Points on a hilly landscape, in no order, each with its height.
From any point a ball rolls to the lowest of the 2 points nearest to it. It stops when none of these is lower. Distance is the straight distance between rows; heights are no part of it.
<255> height 503: [ -8 -16 -19 -12  46  52 -27 -22  15 -10 -22  -9  -5 -19 -34  46   5 -17
   2  10 -25]
<700> height 499: [-47 -46  -3 -18 -18 -21   2 -15   4  40  14  15  -3   2 -17   3  15   9
  14   9 -14]
<662> height 660: [-15 -62  46  -5  17  -5 -20  63 -33  14  15 -18 -39  32  19 -43 -18 -15
  28  -6  -9]
<740> height 532: [-38 -55   5 -22 -30 -24  19   8  10  32  30 -23  -1 -11  -6 -15 -27 -13
  24  53 -15]
<173> height 322: [ 34  17 -24  25  -9  15 -18 -20  46 -43  -5  26  31   7  24 -10  15  19
  -5 -32  -1]
<489> height 511: [ 35 -27   1  23  11 -43 -20  20 -30  11   8   9   9 -19 -14 -12   9  26
   9  21  53]
<410> height 410: [-17  14  -1 -19  36  12 -24 -30  17  51   2   2 -13 -25 -45  24   2  15
 -20  -5 -20]
<177> height 371: [ 19 -15   1  -2 -23  -5  -4  29 -17  20 -22 -27 -25  11   8 -64  14 -30
 -30 -16   0]
<669> height 490: [ -9  42 -12   4   2   9   8 -21   6 -52  13  58  46 -51  -1 -19 -15   2
 -35  28 -10]
<246> height 190: [ 27 -28 -12   6  -8 -10  37  37 -22 -24  -4  14   0  -6  19  14   2  22
  51 -23  20]
<806> height 296: [ 15 -12 -18  -6   2  14 -16  -6  20  14 -11   0  -9  32   1  14  -6  -5
   7 -32   1]
<178> height 334: [ 14 -11 -24 -28 -30 -11  11  12  -5 -57   5  21  17 -25   3  11 -11  20
 -13 -28 -18]
<6> height 558: [-32  22 -48 -17  22  28 -33   9  29 -45 -15  61  36 -27   4  38  -2 -32
 -38  32 -19]
<536> height 597: [  8  27  27  -1   1  17  29 -23   1  24  -5 -20 -32 -16 -24  51   7  47
  38 -27 -28]
<678> height 690: [ 13 -50  35  18  15 -14 -31  33 -19   1   2 -38 -29  61  16 -13  -5  17
  53 -17   7]
<475> height 376: [-20  26  -1  -9  34  20 -41 -43 -10   3  11  13   9   5 -44  36 -10  10
 -10 -18   6]
<87> height 579: [-37  33 -45  -1  36  28  19  -3  16 -16 -19  36  34 -21  -7  38  16 -38
 -22  21   4]
<821> height 234: [ 31 -18   0 -11  -8 -10 -12  43  -2  31  -3  19 -20  36  25  27  -8  20
  29 -37  23]
<81> height 470: [-63 -10 -32   0 -12  -4 -22 -43   1  22   4   9   8  14 -36 -11  20   0
 -20   9   7]
<448> height 423: [ 21  20  -4  26  -4   3  11 -18  14 -35  17   2  43 -15 -13 -20   6  38
  -9   3   8]
<340> height 545: [-54   3  14  -3  15  33  15 -26   6   1   5 -64   0  14 -15 -34  -1 -53
 -18  21 -48]
<591> height 585: [-66  -2  35 -16   1  28  15 -44  35  21 -14 -36   7 -11   4 -19  -8 -53
 -27  36 -12]
<216> height 446: [  0 -16   9  -2 -20 -22 -14  10 -24  28 -36   3 -33   7  -4 -21  24  10
 -12 -16  -6]
<640> height 493: [-10   3   7  -3  25  25 -10 -12  -9  -5 -30 -57  18  21 -25 -24 -10 -39
   0  -7 -37]
<34> height 260: [ 13  -4 -21  -8 -14 -24  13  -2  -9 -24  -4  34  -9 -19   4  40   0  41
  22 -11   7]
<302> height 339: [  7 -35  34   4 -13 -38 -11  55 -17  49   9  -8 -46  26  23  37  36  25
  37 -37  10]
<531> height 623: [ -6  16  -7 -16  46  34 -35 -25  46  16 -12  35  32 -35 -16  22  11 -20
 -48  24   6]
<144> height 620: [  8 -12  15   7  -2 -28  10  12 -52 -37 -15 -17   8 -23  10 -31  10 -13
  24 -23  28]
<348> height 608: [-13  35  13  -9  44  48 -21   7  36 -16 -12  18  41 -34   5  18 -11 -19
 -63  68 -14]
<179> height 333: [-20 -24  -4 -26 -38  -6  23  26  -4 -30  27  -4  36  29   0 -17 -35 -15
   2   2  10]
<189> height 520: [ -2   2 -12   2 -13 -11  30  32  -4  79  -6 -22  11  26  -1 -16 -32  -2
  -5  43  -3]
<226> height 439: [-42  14  20  -9   5   6  -5 -46   4  58  21 -15 -19   0 -39   4  36  17
   9 -17 -33]
<713> height 441: [-14   5 -23 -10 -12 -37 -29 -28 -23   7 -11  16  13 -26 -29   8  22   2
 -27 -10  16]
<225> height 107: [ 46  -8  -5  18  -3  17 -12 -19  51  -4  -9  23 -28  11  21  14  18  27
  -2 -22  16]
<323> height 365: [-16   2 -10 -27 -12   5   2   8  25 -18  27  10  23   5  23 -24 -58 -41
 -25  25  15]
<158> height 513: [ 14  22 -58  -3 -17  -9  25  21  -7  -1   3  26  24   6  -1  -4 -14   3
 -38   2  -3]
<3> height 103: [-26  19  24   0  -9  33  25 -24  23 -21  -9 -28  43   8  -8 -20  -7   7
 -34  18 -18]
<579> height 494: [ 37  25 -15  16 -19 -40  -4  10 -38   1 -50  18  -9 -13   5 -13  13  33
 -23   6  -2]
<125> height 583: [ 28  -1  48   3   5   6  17  39 -17   4  37 -20   5  -3   6 -25  19   9
  10 -49  24]
<96> height 481: [ 26  -6   6  23 -17 -35 -21 -15 -12  25  24   4 -58  13   7  36  24  27
  25 -19  45]
<539> height 280: [-21 -13  -9   0  -7  -6  24  17 -44 -18 -24 -34  -6  43  13 -18  -8 -23
  34 -11 -22]
<106> height 549: [  3   7 -49 -16 -26  -5  37  37  16  33 -15  -3  13   5 -10  10 -21 -19
 -22  41  -4]
<496> height 412: [ -9  -9 -10  -1   5  17  16 -18  -7 -40 -53 -23   1  10  -5 -18 -13 -30
  25 -17 -23]
<455> height 459: [ -3  57 -17  37  24  -9   6 -36  -6 -30  -8  37  57 -28  -1 -11  -3  23
   0  31   8]
<835> height 332: [ 81  24  -5  33 -15 -13 -22 -37  40 -41   1  21 -31   1  41  38  15  14
  22 -32  12]
<89> height 401: [-10 -12 -26 -23 -28 -19 -11 -25  -6 -33   7   5 -14  -9 -35  12  18  20
 -26 -20 -24]
<737> height 480: [-19   5  17 -15  11  -1  18  16   8  68  32 -37  11  22 -11 -37 -48 -25
   7  33 -45]
<592> height 557: [ 28  -1  51   8  -8  -8  11  15 -28  -6  -3 -14 -18  20   9  -5  12  44
  29 -47   2]
<433> height 408: [-12  -8  15 -15  -6  -3  20  36 -45  29   7 -46   0  32  -6 -25 -29 -25
  18  10 -39]
<826> height 529: [ 21  50 -22  17  -4 -20  39   1 -21  18 -46  24   2 -12   5   0  26   8
   2 -18  10]
<689> height 514: [ 23 -17  39  11 -16  -9  -4  -2  -3 -21  24  -5 -23  16  31  40   9  32
  65 -55  27]
<782> height 447: [ 61  14 -24  48 -26 -26  15 -28  20 -33  -3 -12 -47   4  23  40  22  32
  37  14  28]
<440> height 450: [ 47  12  32  19 -34 -22 -11 -21  35 -27  15   5 -34 -15  54  63  16  11
  45 -44  37]
<190> height 445: [   3   -2   20   -2  -41  -42  -13    9  -15   42   59   15 -103   12
   23   50   36   15   30  -23   15]
<19> height 402: [ -8 -31  41  22 -19 -45 -18  26   2  62  56  -5 -80  34  41  41  66  25
  44  -9  -6]
<303> height 595: [-58  25  -1 -15  22  60  24   1  31 -12  -8  13  25 -18   7  28  -8 -29
 -30  57 -18]
<363> height 603: [ 31  14  23  -9  -4  -9  24  31 -31 -26  22  -2  38 -32  14 -47 -15 -12
  10 -23  26]
<811> height 531: [ -8   5 -34 -22  34  17 -41  -7  12 -33 -10  23  21 -18 -27  68  -6  -8
 -26   9 -27]
<394> height 631: [-10 -32  24  21   7 -34 -11  67 -60 -45  -2  -2  14 -38  39 -31  16 -16
   3   9  41]
<102> height 500: [ 35 -24  22  35  20 -39 -42  -6 -21  11   8   9 -47 -28   4  -5   8  31
  22 -10  59]
<24> height 564: [-38 -32   0 -12 -14   5  -1 -35  35  40   6 -18  14 -14 -14 -35 -10 -30
  -3  53  -4]
<72> height 457: [ 17  29 -50   3 -13   6   3   6  24 -23  23  27  51  15  11 -15 -26 -36
 -41   3  23]
<71> height 250: [ 17   8  22   6 -13  17   7  -1   5 -22 -15 -30  11  22   0 -61   0  -3
 -39  -5  -4]
<119> height 563: [  6  37   1   9  13  19  52  -8 -16  30 -30  -8  -9  -8  -8  10   9  18
  30 -13 -18]
<171> height 377: [ 13  -6 -20 -15  39  60 -15 -10  31 -10 -12  -1 -32   3  -1 -33 -19 -44
 -19  18 -11]
<675> height 237: [-34  15   3 -24 -12  19   4  -2  -9 -36  11 -19  49  31  -5 -10 -22  -5
 -16 -21 -22]
<197> height 489: [ 60  30 -33  48 -14 -61 -12   0 -17 -22  -4  19  -6   7  22  38  16  32
  22   1  25]
<235> height 639: [ -2 -42  31   2   9 -15   6  77 -59 -22   3 -13 -22 -11  18 -38 -18  -2
   9   6   9]
<172> height 554: [ 17 -24  -6  -3   0  -5 -12 -11  16  20  -3 -21  20 -13  -8 -17 -29 -10
 -25  49   6]
<424> height 526: [ 10 -21  -8   1 -15 -12  19   9  -3  19   0  24   3 -17 -14 -30 -18  22
  -3  42  32]
<320> height 259: [  4  -2  -3 -21  20  47 -12  -2  42 -34   0  -7  25   0  14  -6 -48 -44
 -47  25  -6]
<335> height 456: [-12   2 -18   5  43  49   0 -34  27   1 -37   9 -41   0 -11   0  22 -26
  -2   5 -18]
<684> height 326: [-26  26  25 -17   9  13  -7 -26 -19 -12  11  15  35  16 -28   7 -11  13
   9 -49  -3]
<774> height 461: [-46  27  30  -8  28  37  27 -29  15  59  26 -13   2   1 -34 -29  15   5
 -25  10 -39]

For each start below, name the point where the ball stops.
<662> -> <225>
<119> -> <3>
<740> -> <246>
<348> -> <320>
<424> -> <821>
<531> -> <320>
<678> -> <225>
